The views of a scene show one set of named points, each view turned or mirrored, shifted and resized as a whole, with a little noise and some points left out.
(in the rows, 128 means zero)

Scene 1
View 1
K466: [161 104  87 128  93  86 113 106 135 105 144 144 126 132 164 121 185 137
 117 106]
K735: [168 135 101 137  83  82 102  91 142 105 154 139 142 135 165  97 194 154
 136 122]
K861: [142  96  85 105  99  87 118 103 149  95 128 154 130 134 121 115 152 128
 130 108]
K33: [135  72 102 144  95  79  99 108 163 100 130 155 143 117 129  88 169 121
 121 110]
K750: [131  58  97 134  96  79  94 111 169  91 124 161 141 118 116  86 148 114
 121 109]
K744: [153 170  69  61 111 103 172  93 114 117 139 134 112 157 143 169 181 158
 137 101]
K273: [143 114  76  94 110  95 147 109 129 113 132 142 115 141 141 149 177 136
 118  96]
K164: [169 169  73  73  97 100 149  89 116 109 147 138 117 157 154 153 180 160
 139 110]
K593: [124 120  94 106 114  91 151 103 149 118 127 142 133 132 117 127 180 137
 132 103]
K693: [145 130  84  85  96  92 124  91 148  94 131 153 134 142 112 114 147 142
 148 115]
K340: [151 119  71  77 102  95 136 101 131 100 132 151 118 145 128 141 153 137
 130 105]
K137: [211 132  78 117  59  84  68  87 122  76 168 152 129 147 190 101 163 156
 135 130]
K570: [145 129  91  99  96  90 123  92 147  99 133 149 136 138 122 111 158 142
 142 115]
K301: [150  67  61  87 104  92 125 121 130  93 125 158 105 137 137 149 144 115
 103  93]
K819: [142 133 129 156  82  74  85  80 179 100 141 147 172 121 120  46 179 149
 161 136]
K987: [146 137  75  89 112  98 163 104 121 122 137 134 113 145 150 162 192 146
 122  96]
View 2
K750: [182  60 150 129 165 100 110 137  82 193 134  63 101 140 107 146 196 156
  89  80]
K301: [144  94 145 130 172  96 124 116 155 141  99  83  90 107 136 148 218 194
 130  93]
K273: [148 122 143 143 117 129 141 129 131 110 109 109  81 150 146 156 204 178
 139 120]
K164: [142 161 153 113 103 148 179 125 121  94 122 152  66 149 150 162 154 191
 160 137]
K593: [160  95 155 146  96 140 135 126 101 128 124  95  76 176 139 146 191 156
 125 119]
K987: [143 144 139 143  94 141 154 133 130  90 109 127  75 162 150 162 200 180
 151 137]
K819: [208  90 161 103 125 135 144 157   4 203 176 100  93 185  91 155 121 137
  82 102]
K466: [168 142 129 121 135 114 145 156  95 138 127 120  96 144 119 173 191 176
 127 117]
K744: [130 152 156 132  85 159 175 112 138  75 110 145  59 160 165 154 167 189
 168 143]
K693: [156  94 173 115 130 139 153 110 104 147 131 106  69 149 139 137 143 175
 128 107]
K735: [184 150 133 104 128 122 157 166  52 153 150 131  98 158 105 179 156 168
 116 120]
K33: [188  86 141 122 157 101 116 154  67 188 139  79 104 148  99 158 192 156
  90  90]
K340: [146 114 158 126 123 135 152 116 128 120 116 112  72 143 147 147 175 182
 141 115]
K137: [175 174 135  63 182 100 177 161  73 162 147 152 102 105 101 187 129 202
 128 108]
K861: [161  87 159 125 144 121 134 122 107 155 124  91  83 141 129 143 178 171
 118 100]
View 3
K735: [150 152 138 118 136 144 144 139 125 143 132 150 106 100 113 108 161 145
 147 135]
K819: [168 180 102 111 135 154 120 154 121 141 108 138  95 123 102 123 161 125
 128 139]
K693: [144 115 112 127 113 145 125 113 128 146 119 137 112 123 106  90 137 146
 128 122]
K861: [146 124 115 124 122 145 141 105 133 149 128 123 119 129 102 106 133 145
 139 120]
K33: [158 159 110 112 139 144 149 114 133 147 132 114 118 132  98 135 142 135
 148 126]
K466: [144 137 141 120 135 143 158 118 132 148 143 134 120 109 109 109 146 150
 155 127]
K744: [127  91 159 147 102 153 138 122 125 153 137 148 114 100 113  47 133 170
 138 119]
K164: [131 100 156 136 113 145 137 128 125 147 136 163 110  92 120  62 149 164
 139 126]
K570: [146 124 119 126 117 148 130 120 127 147 122 136 112 120 105  93 140 146
 132 123]
K750: [156 152  98 113 134 145 145 103 136 148 127 106 122 142  94 135 134 133
 143 121]
K301: [136 102 120 121 125 134 160  74 141 151 144 115 136 129 103 111 123 154
 150 109]
K340: [135 103 130 131 115 143 140 103 132 150 132 134 120 117 108  86 132 157
 137 117]
K273: [137 114 143 136 113 152 150 110 131 157 141 119 122 121 103  82 125 159
 148 116]
K987: [132 109 161 142 111 154 152 121 129 157 145 132 119 108 107  66 130 167
 150 119]
K593: [144 131 133 138 111 160 140 125 128 157 131 115 114 128  98  83 126 151
 141 121]
View 4
K137: [104 104 164 161 119  79  79  76 165 171  77 203  42 154  96  97 161 134
 143 212]
K570: [142 125 116 149 126 126 116 134 149 126 102 165  93 115 131 109 143  80
 139 163]
K750: [184 156  93 154  97  97 109 168 118 154  62 201  85 150 154 154 106  99
 116 151]
K819: [127 156  85 183  28 125  57 133 176 166  65 209  89 106 162 120 141  71
 162 167]
K744: [ 94  93 166 137 203 154 158 115 164  83 152 124 117 119 113  65 144  83
 120 162]
K593: [132 138 118 152 136 146 136 157 151 111 112 158 124 124 151 107 114  75
 117 143]
K340: [147 111 135 137 169 124 141 134 136 112 113 151  91 125 119 105 137  90
 123 161]
K693: [155 118 112 144 135 124 119 134 142 122 105 156  86 105 125 113 150  75
 146 164]
K466: [110 136 148 162 129 112 118 131 155 143  92 192  95 163 135 109 114 118
 107 168]
K861: [162 132 115 145 136 113 124 147 131 130  90 172  90 133 135 129 128  92
 125 158]
K164: [ 91  94 162 146 174 141 134 103 172 105 134 142 100 117 109  69 155  90
 132 178]
View 5
K987: [166 101 110 136 130 147 135 102 121 145 114 119 106 157 167 109 130 141
 116 145]
K570: [152 100 120 164 137 116 127 131 112 148 134 124 126 118 149 109 115 151
 101 147]
K861: [154 105 114 176 141 119 131 133 111 153 123 121 122 116 130 113 117 136
 102 132]
K340: [144 102 106 157 143 125 140 114 123 155 126 116 117 138 147 105 114 138
 110 138]
K593: [179 100 114 154 133 129 120 122 110 147 124 121 118 130 151 114 128 144
  90 131]
K301: [144 112  96 180 153 129 150 119 121 162 105 114 109 132 112 111 118 108
 119 119]
K466: [159 112 128 170 130 136 130 133 107 141 104 137 109 121 139 116 128 135
 130 153]
K164: [140  98 116 134 133 135 139 105 127 145 129 123 113 153 180 102 117 156
 126 166]
K819: [168 106 155 186 122 102  97 169  84 134 141 149 137  74 143 121 117 173
  95 166]
K693: [144  98 115 165 141 111 129 127 116 152 141 118 128 121 148 106 109 152
  96 143]
K735: [156 110 146 167 123 128 120 144 100 134 116 146 116 110 154 117 124 157
 130 174]
K33: [168 114 131 194 135 119 118 154  93 144 109 137 121  91 114 123 126 133
 107 136]
K137: [105 115 149 180 133 118 144 146 113 142 120 149 117 106 149 106 104 153
 167 197]
K273: [165 104 107 151 137 139 135 111 118 149 112 119 108 145 150 111 127 132
 112 135]
K750: [166 112 121 201 142 114 121 153  97 151 115 129 126  89 104 121 122 126
  97 122]

Which points are out of place in each view (at most two, in the order of its rows)? Write - if all are in place.
view 1 -> K33, K301
view 2 -> K466, K340
view 3 -> K164, K273
view 4 -> K744
view 5 -> K137
